Each row is a point on a tangle of strands that fork, close into loops and nearly touch. The rows are in no order.
In the rows, zero is written as 100.
Two points are linked if the straight distance between their rows is under 36.9. Some points are linked to none.
(757): |  58 | 104 | 137 |  92 |  77 | 106 | 103 | 133 | 111 |  94 | 109 |  86 | 109 | 105 |  85 | 100 | 102 | 115 |  99 | 105 |  83 | 109 |
(628): |  88 |  87 |  85 | 112 | 119 |  99 | 117 | 123 |  64 |  95 |  79 | 110 | 111 | 114 | 110 |  87 |  92 |  96 |  72 |  80 | 103 |  79 |
(358): |  92 | 110 | 128 |  91 |  82 | 101 |  98 | 121 | 118 | 105 | 104 |  81 | 100 | 117 |  95 |  96 | 104 | 107 |  97 | 113 |  97 | 119 |
(167): |  78 |  81 |  79 | 122 | 124 | 103 | 119 | 120 |  54 |  86 |  81 | 116 | 118 | 110 | 107 |  90 |  85 |  91 |  74 |  69 | 100 |  71 |
(710): | 114 | 151 | 130 |  94 |  71 | 105 | 128 | 103 | 113 | 120 | 108 |  95 |  76 |  94 | 120 | 100 | 126 |  96 | 104 | 123 | 105 |  90 |
(487): | 122 | 103 |  95 |  94 |  97 | 101 |  88 |  86 | 105 | 113 | 106 |  98 |  91 |  98 | 104 | 100 | 107 |  98 | 106 | 111 | 105 | 114 |
(725): | 132 |  80 |  77 |  98 | 109 |  95 |  78 |  65 | 110 | 102 | 104 | 102 |  95 |  91 |  94 | 106 | 103 |  95 | 111 | 108 | 103 | 118 |
(301): | 106 |  66 | 100 | 101 | 114 |  83 |  84 |  82 | 117 |  84 | 115 |  99 |  96 |  94 |  65 | 118 |  91 | 110 | 132 | 103 |  98 | 124 |
(606): | 124 | 115 | 120 |  78 |  72 |  97 |  85 | 101 | 134 | 120 |  96 |  74 |  93 | 122 |  88 | 101 | 106 |  94 |  85 | 105 |  97 | 116 |
(509): | 122 |  87 |  93 |  92 | 101 |  83 |  72 |  82 | 121 |  94 |  96 |  88 | 104 | 117 |  84 | 104 |  95 |  95 |  98 |  95 |  93 | 125 |
(226): | 115 | 147 | 124 | 100 |  85 | 104 | 136 | 101 | 103 | 121 | 106 | 103 |  76 |  92 | 131 |  97 | 126 |  95 | 104 | 124 | 105 |  85 |
(87): | 118 | 107 | 107 |  93 |  93 | 101 |  93 | 100 | 109 | 112 |  99 |  93 |  95 | 114 | 106 |  96 | 104 |  97 |  93 | 107 | 106 | 111 |
(185): |  64 | 128 | 128 |  97 |  81 | 104 | 132 | 136 |  91 | 103 |  96 | 103 |  97 | 101 | 120 |  86 | 108 | 113 |  86 | 105 | 101 |  74 |
(299): |  55 |  98 | 113 | 107 | 110 | 108 | 117 | 126 |  76 | 103 |  98 | 121 | 104 |  89 | 100 |  94 |  90 | 115 | 100 |  95 |  91 |  90 |
(634): | 106 | 111 | 117 |  89 |  84 | 103 | 101 | 122 | 114 |  99 |  89 |  79 | 106 | 127 | 103 |  91 | 101 |  94 |  72 |  99 | 104 |  95 |
(375): | 109 | 144 | 128 |  89 |  87 | 100 | 130 | 114 | 112 | 117 | 101 |  88 |  88 | 108 | 130 |  86 | 110 |  91 |  82 | 111 | 110 |  90 |
(799): | 134 | 123 |  87 |  95 |  89 | 119 |  98 |  59 | 110 | 103 | 123 | 104 |  79 |  79 | 116 | 120 | 114 |  92 | 134 | 129 | 108 | 113 |
(692): | 110 |  99 | 109 |  94 |  91 |  97 |  86 | 106 | 113 |  98 |  96 |  85 | 103 | 121 |  94 |  97 |  99 |  98 |  93 | 102 |  96 | 115 |
(515): | 146 | 117 |  68 |  96 |  90 | 119 | 105 |  54 |  99 | 119 | 104 | 107 |  85 |  80 | 131 | 118 | 111 |  75 | 113 | 117 | 119 |  93 |
(132): | 112 | 134 | 123 |  86 |  77 | 102 | 109 | 106 | 119 | 122 | 102 |  87 |  84 | 107 | 110 |  97 | 113 | 100 |  95 | 114 | 108 | 104 |
(175): | 136 | 126 |  94 |  89 |  81 | 115 | 101 |  69 | 109 | 118 | 111 |  96 |  82 |  92 | 120 | 114 | 115 |  87 | 110 | 116 | 113 | 100 |
(708): |  98 |  71 |  78 | 120 | 123 | 101 |  90 |  87 |  85 |  87 | 106 | 117 | 106 |  72 |  91 | 104 |  92 | 100 | 119 |  91 |  99 |  90 |
(306): |  82 |  76 |  73 | 123 | 133 | 101 | 109 | 111 |  58 |  87 |  85 | 119 | 116 | 102 | 103 |  94 |  83 |  90 |  85 |  71 |  98 |  81 |
(327): |  44 |  88 | 117 | 104 | 118 | 106 | 111 | 127 |  93 |  82 |  95 | 110 | 121 | 111 |  72 |  98 |  85 | 118 |  90 |  84 |  73 | 104 |
(741): | 118 | 146 | 121 |  92 |  90 | 100 | 136 | 103 | 104 | 121 | 102 |  96 |  81 |  98 | 138 |  90 | 118 |  86 |  89 | 115 | 109 |  83 |
(512): | 146 | 121 |  80 |  89 |  83 | 120 | 107 |  57 | 105 | 115 | 110 |  99 |  81 |  85 | 132 | 122 | 113 |  76 | 116 | 119 | 116 | 101 |
(395): | 129 |  96 |  99 |  85 |  87 |  85 |  71 |  80 | 130 | 106 |  91 |  82 | 101 | 125 |  84 | 106 |  97 |  93 |  88 |  96 |  91 | 124 |
(30): | 137 |  89 |  75 |  95 |  98 | 107 |  78 |  59 | 114 | 104 | 113 | 102 |  90 |  81 |  95 | 111 | 105 |  96 | 118 | 116 | 106 | 113 |
(548): |  97 |  99 |  97 | 109 |  97 | 104 |  98 | 110 |  84 |  99 |  95 | 103 | 103 | 101 | 109 |  93 | 100 |  99 |  93 |  96 | 106 |  84 |
(686): |  71 | 111 | 137 |  90 |  74 | 106 | 103 | 136 | 117 |  98 | 105 |  80 | 108 | 118 |  93 |  98 | 105 | 112 |  92 | 110 |  91 | 113 |
(756): | 105 |  82 |  93 | 109 | 113 | 102 |  91 |  89 |  94 |  92 | 112 | 105 |  97 |  85 |  98 | 100 |  98 | 103 | 121 | 106 | 103 | 112 |
(7): |  53 |  90 | 118 |  96 | 108 |  95 | 105 | 127 |  99 |  91 |  91 |  97 | 119 | 113 |  71 | 101 |  90 | 119 |  87 |  84 |  72 | 107 |
(267): |  94 |  80 |  88 | 100 | 104 |  83 |  74 |  96 | 108 |  79 |  94 |  89 | 117 | 107 |  70 | 105 |  82 | 106 | 101 |  76 |  89 | 106 |
(807): | 130 |  93 |  65 | 104 | 114 | 108 |  93 |  64 |  95 | 114 | 104 | 113 |  93 |  81 | 117 | 104 | 108 |  90 | 116 | 115 | 113 | 105 |
(801): |  55 | 111 | 111 | 108 | 107 | 105 | 136 | 129 |  66 | 106 |  96 | 127 |  99 |  91 | 121 |  90 |  97 | 113 |  99 |  98 | 103 |  75 |
(448): |  93 |  94 |  91 | 108 | 106 |  97 | 107 | 119 |  75 | 104 |  85 | 108 | 106 | 103 | 108 |  90 |  98 | 101 |  82 |  90 | 103 |  79 |
(66): | 109 | 145 | 130 |  90 |  68 | 105 | 115 | 104 | 121 | 120 | 109 |  88 |  80 | 101 | 107 | 101 | 121 | 102 | 104 | 122 | 103 | 102 |
(103): |  95 |  65 |  70 | 122 | 136 |  92 |  90 |  87 |  86 |  86 |  99 | 121 | 110 |  74 |  81 | 107 |  86 | 102 | 116 |  79 |  97 |  89 |
(462): | 107 | 105 | 114 |  90 |  85 | 100 |  90 | 116 | 116 |  98 |  91 |  79 | 108 | 131 |  94 |  96 | 100 |  95 |  80 |  98 |  97 | 108 |
(472): | 109 |  62 |  76 | 104 | 118 |  81 |  71 |  75 | 113 |  73 | 107 |  96 | 111 | 101 |  70 | 116 |  83 |  99 | 117 |  79 | 104 | 110 |
(239): | 125 |  65 |  60 | 112 | 125 |  97 |  79 |  64 | 100 |  87 | 101 | 109 | 105 |  90 | 100 | 106 |  99 |  86 | 115 |  98 | 107 | 108 |
(638): | 113 |  62 |  86 | 100 | 118 |  77 |  74 |  74 | 119 |  77 | 110 |  97 | 104 | 102 |  66 | 118 |  87 | 102 | 125 |  91 | 102 | 122 |
(762): | 122 |  74 |  77 | 105 | 117 |  94 |  79 |  73 | 103 |  88 | 104 | 103 | 102 |  96 |  93 | 104 |  98 |  92 | 113 |  99 | 103 | 115 |
(705): | 120 | 127 | 101 |  98 |  87 | 108 | 103 |  82 | 103 | 118 | 110 | 102 |  83 |  90 | 115 | 106 | 117 | 100 | 113 | 118 | 109 | 101 |
(198): |  69 | 132 | 123 | 105 |  86 | 102 | 142 | 129 |  83 | 102 |  96 | 112 |  95 |  96 | 133 |  82 | 112 | 109 |  90 | 106 | 103 |  63 |
(521): |  81 |  87 | 101 | 118 | 111 | 111 | 104 |  96 |  82 |  90 | 118 | 119 |  98 |  69 |  99 | 101 |  93 | 111 | 128 | 102 | 102 |  93 |
(312): | 137 | 106 |  77 |  92 |  92 | 116 |  84 |  56 | 114 | 103 | 119 | 101 |  84 |  79 | 106 | 116 | 107 |  93 | 125 | 123 | 110 | 114 |
(477): |  57 |  98 | 120 |  96 |  99 | 103 | 115 | 137 |  87 | 103 |  89 | 103 | 109 | 109 |  92 |  95 |  97 | 114 |  85 |  94 |  85 |  93 |
(75): | 102 |  73 |  79 | 103 | 110 |  82 |  72 |  85 | 107 |  77 |  98 |  93 | 116 | 103 |  74 | 106 |  83 | 100 | 104 |  76 |  96 | 105 |
(321): | 100 |  88 |  89 | 113 | 104 | 102 |  89 |  99 |  81 |  93 | 100 | 106 | 106 |  93 | 102 |  96 |  98 |  98 | 102 |  95 | 102 |  91 |
(751): | 112 |  98 |  96 | 102 | 103 | 102 |  92 |  87 |  99 | 105 | 112 | 102 |  89 |  89 | 102 | 100 | 106 | 105 | 117 | 114 | 105 | 116 |
(316): |  61 | 111 | 123 |  93 |  86 | 104 | 123 | 140 |  92 | 105 |  92 | 100 | 104 | 106 | 106 |  89 | 104 | 115 |  80 | 100 |  96 |  82 |
(745): | 129 | 105 | 110 |  80 |  79 |  90 |  75 |  91 | 133 | 114 |  90 |  76 |  99 | 127 |  85 | 105 | 102 |  91 |  83 |  98 |  93 | 121 |
(440): |  64 | 123 | 117 | 111 |  95 | 103 | 139 | 126 |  71 | 106 |  97 | 123 |  93 |  88 | 130 |  88 | 107 | 111 | 100 | 105 | 104 |  65 |
(148): |  92 |  65 |  66 | 117 | 138 |  84 |  86 |  88 |  89 |  83 |  94 | 116 | 112 |  85 |  77 | 107 |  81 | 102 | 109 |  69 |  97 |  95 |
(587): |  90 | 122 | 118 | 100 |  84 | 107 | 117 | 124 |  96 | 102 |  97 |  96 |  99 | 109 | 121 |  87 | 103 | 100 |  83 | 105 | 110 |  80 |
(310): | 130 |  76 |  57 | 110 | 125 | 106 |  86 |  61 |  95 | 103 | 101 | 114 |  97 |  82 | 113 | 103 | 103 |  85 | 117 | 110 | 113 | 106 |
(372): |  58 |  97 | 131 |  92 |  85 | 101 | 100 | 131 | 112 |  91 | 104 |  87 | 114 | 106 |  73 | 103 |  98 | 117 |  96 |  97 |  74 | 107 |
(166): | 113 |  82 | 100 |  94 | 104 |  83 |  75 |  86 | 118 |  86 | 103 |  88 | 102 | 109 |  78 | 104 |  94 | 101 | 109 |  98 |  92 | 126 |
(242): |  92 |  73 |  64 | 119 | 134 |  91 |  96 | 102 |  68 |  89 |  82 | 115 | 115 | 100 |  96 |  97 |  85 |  91 |  90 |  68 |  99 |  90 |
(32): |  88 |  71 |  64 | 116 | 139 |  87 |  91 |  95 |  79 |  85 |  88 | 114 | 115 |  95 |  87 | 100 |  80 |  95 |  97 |  65 |  96 |  95 |
(244): | 111 | 132 | 124 |  86 |  89 | 104 | 120 | 118 | 111 | 110 |  99 |  85 |  94 | 115 | 125 |  85 | 104 |  89 |  73 | 106 | 112 |  91 |
(478): |  62 | 104 | 110 | 110 | 104 | 105 | 120 | 124 |  72 | 106 |  96 | 120 | 100 |  89 | 112 |  93 |  96 | 113 | 100 |  98 |  99 |  81 |
(274): | 103 | 126 | 124 |  85 |  82 | 106 | 114 | 127 | 115 | 103 |  93 |  78 | 103 | 122 | 116 |  84 | 102 |  91 |  64 | 102 | 107 |  89 |
(92): |  52 |  89 | 113 | 107 | 118 | 108 | 115 | 126 |  81 |  92 |  95 | 119 | 113 | 100 |  84 |  94 |  84 | 113 |  94 |  89 |  82 |  98 |
(27): | 136 | 104 |  63 |  99 | 103 | 113 |  95 |  58 |  98 | 120 | 101 | 113 |  90 |  79 | 120 | 109 | 108 |  84 | 112 | 116 | 117 |  99 |
(770): | 101 |  77 |  91 | 113 | 111 | 102 |  90 |  92 |  91 |  85 | 110 | 107 | 104 |  84 |  92 | 101 |  94 | 100 | 118 |  96 | 100 | 100 |
(118): |  98 | 123 | 128 |  87 |  76 | 100 | 102 | 118 | 122 | 116 | 103 |  82 |  91 | 113 |  99 |  97 | 111 | 107 |  97 | 117 | 102 | 117 |
(545): | 112 |  76 | 102 |  94 | 104 |  81 |  79 |  84 | 122 |  90 | 112 |  91 |  95 |  96 |  66 | 113 |  96 | 111 | 125 | 105 |  93 | 126 |
(84): | 104 | 113 | 107 | 102 |  94 | 107 | 106 | 113 |  92 | 102 |  96 |  97 | 102 | 108 | 117 |  90 | 102 |  96 |  84 | 100 | 112 |  82 |
(513): |  83 |  88 |  97 |  99 | 102 |  87 |  85 | 108 | 100 |  89 |  88 |  89 | 116 | 109 |  74 | 100 |  89 | 108 |  91 |  79 |  84 | 103 |
(53): |  69 |  92 | 110 |  97 |  99 |  94 |  98 | 123 |  98 |  95 |  88 |  91 | 116 | 111 |  77 | 100 |  92 | 114 |  87 |  84 |  78 | 102 |

How many points has the smallest loop of links through each point below? Write - if it is on no loop.
(745) | -
(239) | -
(306) | 12

A fork is a point with three links, a tip a point with one. Leave the first point through the second and follow the links. Name the first fork or tip that comes.
(327) / (7) | (606)
(515) / (27) | (799)
(710) / (66) | (372)
(30) / (725) | (705)
(167) / (306) | (770)
(103) / (148) | (548)

A piece is all that can be reached along the links. How many separate loops has the piece of each point below (a circle has one, a figure eight two, a Y none), and how many tips (points with one link)?
(301) | loops 0, tips 2
(548) | loops 1, tips 2
(27) | loops 0, tips 2

Name the points in between on the shortest way along the links from the first point to the second, in order.
(316) / (472) | (185), (198), (440), (801), (478), (299), (92), (327), (7), (53), (513), (267), (75)
(448) / (487) | (548), (321), (770), (756), (751)
(244) / (757) | (375), (741), (226), (710), (66), (132), (118), (358), (686)
(770) / (242) | (708), (103), (148), (32)
